The views of a scene show one set of named points, each view turned or mirrored, shifted and resized as a whole, with a little noise and some points left out.

Scene 1
View 1
K_848: [  8  -6  -2   3  14  -4  -4   9  -1   0   3  -2  10  -5  -6  -7  14  -8
 -10   5  -3  -1  15   2 -11   8   6  -1  -4   1 -10   2   8  -3 -14  -9
   6  -4  12 -15   3  -3  -2   8   8  -4 -12  -2   1 -11  -6   7]
K_344: [  8  -4  -4   3   7  -3  -4   5   4   7  -4  -9  13  -7  -7   0   8  -8
  -2   3  -1  -3   7   0  -8   6   0  -8 -11   2  -7  -4  -6  -6 -12 -13
   4  -7  12  -3  -1  -4   0   3   1  -3  -8  -5   3  -6   4   6]
K_322: [  7  -3   3  -4  11  -7  -7  -1  -1   8  -8 -13  23 -18  -8  -4  20  -6
   6  10   7   8   3  -5  -7  14   2  -4 -17   7   5  -7  -6  -4  -6   4
  13 -18  10   1   2 -11   1  -5   4 -10  -9  -1   0  -8   5   3]
K_122: [ 15 -12   3   3  -1 -15  -9   7 -10  12   0  -4  21  -4   8  -9   5  -5
 -14  13  -9  -2   3   4 -16   4   9 -12 -15   8  -8  -3   3 -10  -9   1
   7  -5  21   0   3  -5  12 -10   6  -2  -3  -7   4 -13  17   5]
K_995: [  9  -4   1  -9  24  -6  -9   6  -5   3   2   3  13 -12 -10  -8  28 -11
  -6   8   2   7  16  -4  -9  11   6   1  -8   4   5  -4   7  -3 -14   2
  10 -10   9 -19   4  -8  -9   9  12 -12 -19   1  -4 -13 -11   7]
K_987: [  6  -1   1   0   9  -3  -3   4   2  11  -6  -7  16 -12  -8   0  10  -7
   2   7   3   4   0   0  -8  10   5  -8 -18   3   3  -4  -8  -4 -10  -2
   5 -12  14  -2   0  -7  -1  -1   0  -7 -11  -9  -4  -6   7   5]
K_833: [ 16 -13   2   7   6 -14  -5  12  -5   5   3   1  15  -3   3  -8   7  -9
 -22  14 -10  -2  11   6 -20   5  13  -9  -3   6 -10   2  12  -7 -16  -5
   4   2  17 -11   6  -6   2  -3  10   2  -9 -10   1 -15   2  12]
K_739: [  8  -5  -5  -3  15  -3  -7   2   3   4  -3  -9  13 -10 -12  -3  21 -10
  -1   2   4   1  15  -6  -6   8  -3  -3  -7   3  -3  -7  -2  -7 -13 -12
  10  -9   6 -10   2  -5  -5   8   5  -6 -13   2   5  -8  -6   4]
K_723: [  1   5   0  -5   8   2  -9  12 -10  16   2   3   0   2   2  -4   2  -2
   2  -8  -7  -9   2   3  -2   0   0  -6 -30  -9  -4   1 -10  -8  -1  -2
   1 -12  23  -4  -9   6  13   6  -2 -12  -8  -3   1  -1  21  -5]
K_304: [ 13 -10  -2   5  -5 -12  -7   1  -1  13  -8 -17  25  -9   1  -1   5  -4
  -3  10  -2  -2  -1   0 -13   5   0 -15 -15  10  -8  -8  -9 -13  -9  -6
   8  -8  15  11   3  -8  11 -12   0   1   0  -7   9  -8  20   4]
K_999: [  6  -1  -5   0  11   1  -6  11  -1   9   3   3   1   2  -4  -2   6  -8
  -8  -2  -8  -8  10   3  -7   0   2  -7 -14  -6  -8   1  -3  -6 -13 -14
  -1  -3  16 -13  -3   3   0  13   1  -5 -12  -6   0  -6   3   4]
K_461: [  5   2  -1  -6  17   1  -7   6  -1  13  -3   1   7  -9  -8  -1  15 -10
   1   1   0   2   6  -2  -3   5   1  -6 -21  -2   5  -6  -9  -5 -11  -3
   4 -12  13 -10  -1  -5  -6   8   1 -12 -17  -6  -5  -6   2   4]
K_706: [  0   4   0   9   6   3   1  13  -1   5   3  -4   1  -1  -3  -4  -1  -2
  -1  -5  -4  -8   5   8  -5   5   6  -2 -16  -9 -14   8  -1   0  -4 -10
   0  -8  21  -5  -6   5  11   6  -2  -4  -4  -6   0  -3   9   0]
K_769: [  0  -2   2   5   3  -5  -6   9  -9   0   5 -12  12  -4   3 -13   6   2
  -1  -1  -1  -6  11   4  -8  10   5   4 -12  -3 -19   9   8  -1   3  -2
  11 -12  18   0  -5   5  23  -2   5  -5   2   6  11  -6  12  -6]
K_822: [ -2   4   6   6   5   0   2   4  -1   4  -6 -18  16 -15  -6  -5   6   0
  10   2   8   3   1   4  -4  16   6   3 -18  -2  -7   5  -3   4   3   2
  10 -20  16   7  -5  -3  13  -7  -1  -9   0   0   1  -3  12  -3]
K_789: [  2   0   5  -6  22  -3  -7   5  -7   1   1  -3  13 -14  -9 -11  25  -7
   1   5   7   8  14  -2  -5  15   7   8 -12   0   3   2   7   2  -5   8
  13 -17  11 -14   2  -5  -1   5   9 -14 -15   5  -3 -10  -6   0]
K_345: [  0   2  -1   1  10   2  -3   4  -1   3  -2 -12  11  -9  -9  -5  13  -3
   8  -2   5  -1   8  -1  -2  11   1   2 -15  -3  -8   1  -3  -1  -2  -5
   9 -16  12  -2  -4  -1   8   4   1  -9  -7   3   3  -3   4  -3]
K_362: [  8 -10   0   6  -3 -11  -9   7  -9   7   1 -11  17  -1   8 -10   3   0
  -8   4  -7  -7   6   4 -12   5   4  -7 -13   3 -17   1   4 -10  -3  -4
   9  -7  19   4  -1   2  21  -7   5   0   1   0  12  -8  18   0]
K_124: [ -1  13   1  -2  17  12   1  13   5  15  -2   8  -6  -5 -13   5   2  -9
   4  -5  -1  -1  -1   6   1   2   5  -6 -26 -12   5   1 -14   3 -11  -7
  -6 -12  20 -12  -9  -1  -8  14  -6 -13 -17 -15 -16  -1   5   4]
View 2
K_833: [ -3   4  12   1   0  -5  -8  -6  -6   7   8   0 -10   1 -23   3 -11  -8
  -6  -7   2  -8   3   1   5  -6   1  -1   3  -8   7   3  13   8   0   4
  -3   8   0 -10  -9   8  -3   0  -1  -5  13 -13   9  14  -1  14]
K_124: [  8   2  -1   8   2   5 -13  -8  -7   3   4   7  -1   6  -2  10   0  14
   0  12  -5  -8   6  -3  -3   8  -8  -6   6   8   3   2  12   5   1  -3
   0   2  -2   9  -4   2   3 -11  14   7   6  -6   1  -2  13   8]
K_322: [ -4   0  -2   5  -5   5  -5  -5  -6   6   2  -6 -11  12 -11   7  -5 -10
  -4   2   0  -6   6   0  -5  -5  -1   1  -7   3 -11   9   0  -3 -11   5
  -5   3 -10   2  -4  -5  -7 -11  -3   0   9   2   2   4   2   5]
K_789: [ -2   0   2   1  -7   7  -5   0  -5   9   8  -5  -6  12  -6   5  -7  -5
  -9  -3  -8 -10   8  -3 -14   5  -2   3  -5  -4 -10   6   4   1   2   5
  -2   5  -2   3  -3  -2   2  -9  -3  -3  10   0   8   4   0   6]
K_461: [ -1   2  -2   9   0   6 -10  -6  -3   7   5   1  -4  10  -8  10  -4   2
  -1   4  -5  -9   6  -3  -6   0  -4  -3   1   5  -3   3  10   2  -1   1
  -6   5  -5   7  -4   2  -4 -10   4   0   9  -4   0   5   7   9]
K_999: [  2   4   4   5   4   0 -10  -6  -2   7   7   6  -2   5 -11   6  -7   6
  -4   5  -3  -5   6  -1   1  -2  -4  -4   5   0   4   1  12   0  -1  -3
  -3   9   2   3  -6   7   1  -1   3  -4   9 -15   0   3   9  15]
K_739: [ -3   2  -1   7  -1   4  -6  -1  -4   9   3   0  -4  13 -11   9  -7  -7
  -5   1  -6   0   7  -8  -8  -5  -1   3  -1   3  -4   4   8  -1  -1  -3
  -5   7  -3   2  -2   4  -6  -5  -6  -8  11  -7  -2   3   3  10]
K_995: [ -5   2   1   5  -5   6  -7   0  -4  11   7  -4  -5  11 -11   9  -8  -7
  -6  -6  -9  -9   7  -7 -13   1  -1   3  -2  -3  -4   3  11   8   6   3
  -6   5  -3   2  -3   4  -3 -10  -3  -6  12  -2   7  11  -2  10]
K_706: [  7   2   8   0   3  -1  -8  -8  -5   3   6   6  -4   2  -8   0  -6   7
  -8   9   0  -3   6   5   4   2  -4  -4   2  -1   1   4   5  -5  -6  -1
   3   8   3   0  -6   1   6   2   5  -1   8 -14   3  -5  12  10]
K_122: [ -5   2  10   2   2  -3  -7 -11  -2   5   7  -3 -13   2 -22   1 -10  -6
  -4   0   8  -9   2  10   9 -11  -1  -5  -2  -5  -1   6   3  -1 -14   9
  -5   7  -5  -5 -11   1  -5  -1   0  -1  10 -10   6  11   4  14]
K_769: [  2   0  10  -4   1   0  -3  -6  -2   6   9  -1  -8   5 -10  -5 -10   0
 -12   5   1  -4   6  10  -1  -2  -2   0  -5  -9  -8   7  -4 -13 -12   5
   2  12   4  -1  -6  -2   5   7  -4  -6   8 -12   5  -3   8  12]
K_304: [ -4   1   3   5   3  -2  -6 -12  -5   3   1  -2 -12   5 -20   4  -7  -9
  -2   6   9  -1   2   6  10 -16  -1  -4  -4   4  -4   8  -1  -8 -21   3
  -5   7 -10  -4  -7  -2 -10  -1  -2  -1  10  -8  -1   4   7  10]
K_822: [  5  -3   4  -1  -3   2  -3  -7  -9   2   3  -2 -10   7  -6  -1  -4  -2
  -9   9   3  -2   7   4  -1   1  -3   0  -6   1 -10  10  -6 -10 -14   4
   2   4  -4  -1  -4  -9   3  -4   1   3   6  -2   4  -7   8   3]
K_848: [  0   2   6   2  -2   0  -6  -2  -5   8   6   1  -6   6 -13   5  -9  -5
  -8  -2  -4  -4   6  -5  -4  -1  -1   2   1  -4   2   3  11   4   2  -1
  -1   8   2  -4  -5   6   0  -1  -4  -6  12 -11   4   5   2  11]
K_345: [ 2  0  2  2 -1  5 -5 -4 -4  6  5  0 -5 10 -6  3 -6 -1 -8  6 -3 -2  8  1
 -5  0 -3  1 -4  1 -7  7  0 -8 -7  0 -1  7 -1  3 -3 -3  1 -3 -2 -3  8 -6
  1 -5  8  8]
K_987: [  0   0   0   6  -2   3  -8  -8  -7   4   1  -2  -8   8 -11   8  -4  -3
  -2   6   1  -4   5  -1   0  -3  -3  -3  -1   6  -4   6   5   0  -9   2
  -4   3  -8   2  -5  -2  -4 -10   3   2   9  -2   2   3   6   7]
K_344: [  0   2   1   6   1   1  -7  -7  -6   5   2   2  -6   7 -13   6  -6  -3
  -4   6   0   0   6  -2   3  -6  -2  -1   0   4   0   4   8  -2  -7  -3
  -3   6  -4  -1  -4   3  -4  -3  -1  -3  10 -10  -2   1   7  10]
K_362: [ -4   2  10  -1   4  -3  -5  -9  -1   6   8  -1 -11   3 -18  -3 -11  -3
  -8   4   6  -5   3  12   8 -10  -1  -4  -3  -6  -4   7  -1 -10 -17   5
  -3  11  -1  -3  -8   0  -1   6  -3  -5   9 -13   3   3   8  15]
View 3
K_362: [ 18  18   6   1   2  11 -20  -7 -10  12   9  11  -5  -4 -12  -7  -1  -9
   7   9  20  11  -2  10 -16  -1   3  -2   1   6 -11  16 -11   2 -16  -1
   1   9  -2 -19 -15   3   2   1 -12   8  19   6   8   3   8  -2]
K_124: [  4  -9   0   7  20 -16  13  16  -3  10  -7   0  -1  14 -14  12   2 -19
  10 -13   0   5  -2  -8   7  -7  13  -2  -6  10   7   1  11 -10   7 -12
   3  -7   2  -3  -2  -4   2   9  -2  10  -6  14  -3  -1 -12  13]
K_822: [ 13  15   2   8  16  12 -14   2 -11  10   6  -3   2  10 -28   1   2  -4
   9  -2   2  -8  -4   3  -7   7  -1  -2  -4  14  -2   6  11  -4 -14   0
   1  18   7  -7  -2  -5   6   5 -14  15   6  21  12  -5   7   1]
K_999: [ 11  -3   3   0   6 -12   1  11  -3  11  -4  10  -5   2 -12  -2  -1 -12
   7  -2  10  16   3   1  -2 -11   8   0  -4   5   1   6  -3  -9   3  -3
  -2  -4  -3  -7 -10   2   0   1   1   7  12   1   1   6  -1   8]
K_723: [  8   2   2   4   3 -13  -5   4  -6  12   9  13   1   9 -16   7   3 -23
  12  -9  10  11  -3   3 -11  -7  18  -2  -3  -1  -3  17  -2  -2  -8 -16
   7   2  -2 -15  -6  -4   7   6  -7  17   4  21   2  -1  -5   7]
K_706: [ 17   6   6   2   5 -10  -4   8  -3  11  -1   7  -7   8 -16  -1  -1  -8
  13  -6   8   8   6   1  -5  -3   7   4  -1   8  -2   7   2  -1  -3  -5
  -4   4   0  -9 -11   0  -3   2 -11   7   8  19  11   7  -4   8]
K_848: [ 10   6   2   1  11   0  -1  12  -3   4  -8   1  -5  -4 -15  -8  -2   0
   3   6  13  14   4   0  -2 -11  -4  -2  -6   6   3  -6  -2 -14  -2   5
  -6   2  -2  -2  -9   7  -1  -1   5   6  20  -7   3   4  10   1]
K_769: [ 18  20   8   2  -2   3 -19   0  -6   9   7   7  -3   2 -24  -8   1   0
  12  -1  11   7   3   7 -16  -3   1   2  -3   1  -7  10  -3  -1 -18  -2
  -2  17   1 -11 -11   2   4  -1  -9  14  19  19  17   3   9   0]
K_345: [ 11   6  -1   4   9   1 -10   8  -9  12   5   6   3   9 -28  -3   2  -4
   8  -2   1   0  -3   1  -6  -1   1  -2  -8   8   0   6   8  -9  -7   2
  -1  11   4  -3  -1  -1   5   3  -3  16  13  11   8  -2  10   2]
K_987: [  6   2  -2   7  23  11  -3   4 -12  11   0   0   2   3 -15   4   2 -14
   3   4   7   0 -10   1   1   1   3  -8  -6  16   1   4   5 -10  -3   0
   4   2   4  -7  -2  -2   5   7  -5  10   6   0  -3  -6   6   1]
K_304: [ 16   9  -2   2  15  23 -17  -8 -19  21  11  12  -1  -1 -10  -3   0 -19
   3  13  15   0 -13  11  -8   9   1  -7   0  19 -12  20  -4  -1 -10   4
   3   5   1 -17  -9   1   1   2 -13   5  12  -5  -3  -3  10  -3]
K_344: [ 12   0  -1   0  13   4  -4   6  -9  16   0   8  -4   3 -14  -3   0 -11
   4   4   7   4  -3   2  -1   0   1  -4  -5  15  -1   7   1 -10   0   4
  -3  -1   1  -7  -6   1  -1   1  -2   6  13  -5   0   2   6   3]
K_995: [ -3   6  -2   6  18   5   2  14  -3  -4  -9  -7   6  -4 -20  -3   3  -1
  -5   5  11  13  -3  -2   0 -17  -3 -11 -14   0  10 -13   2 -23  -4   3
   2   4   0   2   1   5   8   4  16  16  20 -13  -4  -5  16  -3]
K_739: [  6  -2  -6   0  12   3  -3  11  -9  13  -2   7   3   2 -23  -7   1  -4
   0   5   4   5  -4  -1   0  -5  -3  -7 -12   9   4   0   5 -19   0   9
  -4   2   1   1  -1   5   4  -1  11  12  21 -13  -2  -1  16   0]
K_833: [ 14  15   7   3  14  12  -4   3  -5   1  -9  -2 -10 -14  -1  -7  -2  -5
  -1  15  27  21   3   7  -4 -11  -4  -4   0   9  -4  -2 -14  -8  -5   3
  -2  -2  -4 -13 -18   7  -4   1  -2  -4  20 -13  -1   5   7  -1]
K_789: [  0  13   0   8  16   5  -3  11  -4  -3  -3  -8   8   1 -28  -1   4   4
   0   0   7   6  -2  -2  -3 -12  -2  -7 -13  -1   8 -11   6 -18 -10   2
   2  13   3   2   2   2  12   5   8  21  18   3   4  -8  16  -3]
View 4
K_789: [ 14 -11  10 -22 -13   3  16 -13 -10   4  -6   0 -10   7 -11   4  11 -15
 -12   4  -6  -6  14  -5  11 -29  12   4  12   0   1   1  -5  -7   2  11
  22 -14  -8  -1   5  14   0 -15  -5 -10  13  -6   4  16   6  -9]
K_848: [  8 -18   5  -2 -13   5  14 -13   0   7  -2   5  -5  -1  -9   6  -2 -13
   0  -5  -7  -6  -7   6   0 -27   1   3  16  -6   2   3   7   6  -5  19
  32 -13  -1 -11  -4   5  -6  -8  -1  -6  18  -7  -3   4  -1 -10]
K_345: [ 10  -5  -1  -3 -11  10  12 -14  -8   8  -3  -3  -4  14  -9   7   0  -1
 -19   2  -8   6   9  -4   5 -16   5   4   8  -4   8  -4  11  -5   8  10
  22 -12   4 -14   2  11 -12  -8  -8  -7   7   1  -1   3   8   4]
K_344: [  5  -9  -2   5 -12  10  10 -10  -2   5  -2   1   0   5  -3   5  -9  -6
  -8  -1 -11   3  -5  10   2 -14   0   0  14  -7   6   1  14   4   7  14
  30 -11  16 -17  -3   7 -15  -5  -7  -1  14  -7  -3   2  -2   2]
K_706: [  5  -5  -3  14  -8   2  15 -14  -3  20   2  -4  -2  18 -11  14  -7   6
  -7  -8  -1   8  -3   2  -4 -14   1   0   4  -9   9  -4  18   3  -3   7
  23  -6   0 -20  -1   4  -7  -6   0  -8   6   3 -10 -16   3   0]
K_833: [  0 -17   1   7 -13   9  11   0   3   7   0  13  -2  -8  -7   6  -6  -3
  12 -10  -6 -14 -15  23   3 -20  -4   2  15  -8  -2   2   4  10  -8  18
  44  -3   0  -1  -6  -8 -13  -6  -4  -6  24  -3 -12   2 -11 -14]
K_987: [  3  -2   0  -3 -12   9   9  -3  -8   4  -3   1   3   8   0   3 -12  -3
 -12   4 -15   2   3  13   9 -10   7  -5   9  -5   2   3   8   2  11   5
  23  -6  16  -8   5  10  -9 -11 -10   1  11  -8  -5   7  -5   1]
K_822: [  7   0  -6  -2 -11  17   6 -12 -14  14  -2   4   0  19 -11   5  -1   9
 -25   3 -14   6  10   2   9 -11   5   6   0  -6   4  -8   8  -7  14   2
  17  -5   4  -7   7   9 -13  -9  -9 -11   1  12 -12   1  10   2]
K_362: [  9  -5 -11  11  -9  17  11   2  -3   6  -1   5  -2  10 -16  14   2  16
  -5  -5   0  -5  -2  16  11  -8  -6   6   7  -7   6 -13  10  -2   2  13
  45  -2   2 -10  -7  -9 -31  -4 -11 -13  15  10 -10  -4   1   4]
K_322: [  7  -3   2 -14 -14  19   6  -1 -12  -4  -7   6   0   3  -3   0  -2  -4
 -19   8 -17  -5  11  11  17 -12   7   1  11   0  -1  -1  -1  -4  16   9
  28  -7  13   2   6  10 -16 -10 -16  -3  14  -1  -2  21   0  -1]
K_122: [  4  -4  -6   8 -10  15  11  11  -3   3   0   8   0   2 -10   9  -4  11
   2  -5  -4 -10  -6  26  13  -5  -3  -1   9  -6   0  -5   4   4   1   9
  46   3   6  -1  -3 -10 -24  -7 -11  -7  18   1 -13   1 -10  -2]
K_124: [  1   2   5   6  -8 -13  18 -11  -6  17   1 -15   1  21   3  10 -17  -9
  -8  -4  -6  14   3   0  -4 -12  15 -19   5  -6   8  10  17   6   1  -2
   5  -9  12 -23   8  17  13 -12   1   8   3 -20  -1 -11  -6  -1]
K_999: [  6  -9   2  11  -8  -3  19  -9   2  10   0  -8  -3   9  -6  13  -8  -6
   1  -7   1   3  -6   6  -3 -18   2  -6  13  -7   9   2  15   6  -6  14
  28 -11   6 -22  -5   5  -7  -7  -1  -1  14 -13  -1  -7  -5  -1]
K_769: [ 12  -6  -7   5  -9  14  14  -9  -5  13   0   3  -6  17 -21  14   8  12
 -12  -4   2   1   4   1   7 -15  -3  11   4  -7   9 -14   9  -7   1  11
  34  -5  -8 -12  -4  -3 -22  -6  -7 -20   8  15 -10  -6  10   1]
K_723: [  8   8  -3  12  -4  -4  22   3  -3  11  -1 -18  -4  25 -10  21  -3   9
  -7  -5   9   9   8   5   8  -4   6 -12   4  -5  13  -6  15  -3   0  -1
  26  -3   4 -21   0   2 -12 -11  -7  -4   5  -8  -2 -14  -1   8]
K_461: [  6  -3   6  -4 -10  -2  16  -4  -5   3  -4  -9  -1   8   0   7  -7 -11
  -8   2  -7   3   6   5   7 -15  10 -12  13  -3   5   6   9   2   5   6
  22 -11  12 -13   4  13  -2 -12  -7   4  12 -18   3   6  -6   0]
K_304: [  4  -2 -11   8 -11  25   3   5  -5  -1  -3   7   5   5  -5   5 -10  11
 -13   2 -13  -2  -2  24  12   0  -5   3  10  -6   2  -7  11   2  16  11
  41  -2  22  -9  -3  -3 -33  -4 -18  -3  15   3 -10   4  -6   8]
View 5
K_822: [ -4   4  -4  -8  -2   5  -4  -1   4   7   7   3   4  -5  22   0  -2  -5
   5   6  -2  -1   0  14  -9  -5  -1  10   3  -1 -12  -4  10 -14   9  -7
  -1 -22  -6   0 -13  11   2  18  -9   7   1   2  17   2   7   0]
K_706: [ -1   5  -6   1  -5   3  -7  -7   1  10 -11   3  -4  -2  15  -2  -1  -5
   0   0 -10  -5  -1  13  -4 -12  -3  11  -3  -5 -19   2   4 -13  -2  -1
   2 -12   7   3  -7   9   5  15  -2   1  -5   6   6   1  -8   4]
K_322: [ -2   3  -9  -5  -1   9   3   7   0   2   8  15   3   2  15   4   3  -4
   4   2   1  -3   2  14 -13  11   3  16   3   5  -5 -15   8  -6  14  -9
   6 -16 -13  -2  -2   3  -2   8 -16  12  -6  -2   9   2   6  -6]
K_833: [  4   1 -15  20 -11   1   3  -3  -4   6   1   9 -13  14   6  11   3   1
   0 -17   1  -7   9  23   0  -3   4  13   2  -2 -15  -3   3  -4   5  -2
   8   0   6  -4  -8  -7   4   9 -15  13 -12  -8   0  10 -17  -3]
K_124: [ -8   7  -1  -3   2  10  -7   1  -3   8 -19  15   0 -10  14  -1   7 -12
  -1   0 -11 -10  -6   6  -9  -6   0  17  -9  -4 -18  -5   0 -13  -3   4
  12 -12   3  18  12  13  -6   7  -3  -1 -10  13  -3 -10  -8  12]
K_739: [  7   5  -9   0  -5   7   3   3  -1   8  -7  18  -2  12  11   1   0   3
  -3   2 -12  -7  -2  15 -13   7  -3  12   2   7 -16 -12   5   2  13  -3
  11  -9  -8  -4   4   1   4   2 -11   8 -11   4   2   3   1  -8]
K_848: [  5   7 -10  11  -8   3   1  -2  -3  12  -5  10  -8  13  11   8   1   1
  -3  -6 -11  -9   1  21  -6  -2  -3   8   3   3 -21  -7   6  -2  11   1
   9  -5   1  -1  -2   1   4   3 -12   9 -11   2   1   4  -6  -2]
K_723: [-17   3 -14   0   7   1 -11  -1   4   0 -16   2   1  -1  12  -6   2 -12
  -4   6 -10   2   4   9   0 -11   5  14  -2  -5  -7  -3  -3 -15  -7  -5
   2  -4   0   3   2   7   3  13  -5  -1  -9  13  10  -1  -1   6]
K_344: [  5   1  -7  -1  -5   7   0  -2   1   5  -9  14  -4   4  11  -2   0   1
   2   0  -7  -5   1  12  -9   1  -2  16  -3   1 -13  -6   2  -5   6  -4
   6 -10  -1  -3  -2   1   4  11  -7   6  -9   0   3   5  -8  -6]
K_122: [ -5  -3 -19  12  -4   1   0   0   1  -3   5   5  -8   8   8   5   3  -4
   3  -8   5   1  12  18   1  -3   9  17   3  -3  -2  -4   0 -11   1 -10
   1  -2   0  -7 -11  -5   5  16 -14  11  -9  -7   8  12 -11  -4]
K_995: [ -1   9 -11  11  -3   5   4   7  -7  10   1  17  -3  14  12  14   7  -3
  -6  -6 -10 -10  -1  23  -9   7   1   9   5   8 -17 -17   8   3  18   1
  15  -6  -9   5   9  -1  -2  -4 -18  14 -14   5  -1  -1   4   0]
K_362: [ -5  -2 -19   7  -4  -1  -4  -5   4  -1  -1  -2  -6   9  10   0  -4  -2
   0  -1  -2   4  10  17   1  -8   5  13   5  -3  -5  -1   2 -10   0 -11
  -4  -3   0 -13 -16  -2  11  18 -11   8  -5  -3  15  13  -4  -7]
K_304: [  1  -6 -13  -2  -5   7   2   0   5  -6   2  10  -3   2  10  -4  -1   1
   9   0   6   2   9  11  -8   5   6  22  -1  -1   2  -4   1 -11   2 -14
  -1 -10  -5 -12 -13  -3   8  19 -10   9  -6  -9   9  14  -8 -12]
K_769: [ -6   4 -14   3  -3  -3  -7  -7   4   8   0  -6  -2   8  17   1  -6  -4
  -2   4 -11   3   5  21   0 -13  -1   4   8  -2 -13  -1   8 -10   6  -7
  -4 -10   0  -9 -17   6   9  15  -9   7  -4   5  18   9   5  -4]
K_461: [ -6   5  -8   0   1   8  -1   5  -2   4 -10  18   1   2  11   2   6  -7
  -1   0  -8  -5  -1  11 -10   4   3  16  -3   3 -12 -12   1  -6   6  -2
  11  -8  -6   7  10   4  -3   3 -10   6 -11   7   0  -4  -2   1]
K_987: [ -2   2  -6  -2  -2   9   1   4   0   2   0  15   0  -2  13   2   5  -5
   5  -2   1  -5   1  11 -11   5   3  19  -3   1  -8  -9   4 -10   6  -5
   7 -14  -6   3   0   4  -3  11 -11   8  -7   0   4   1  -4  -1]

Which points are out of place in each view (at most two, in the order of its rows)? Write none if all are in place.
view 1: none
view 2: K_833
view 3: none
view 4: K_789, K_322
view 5: K_706
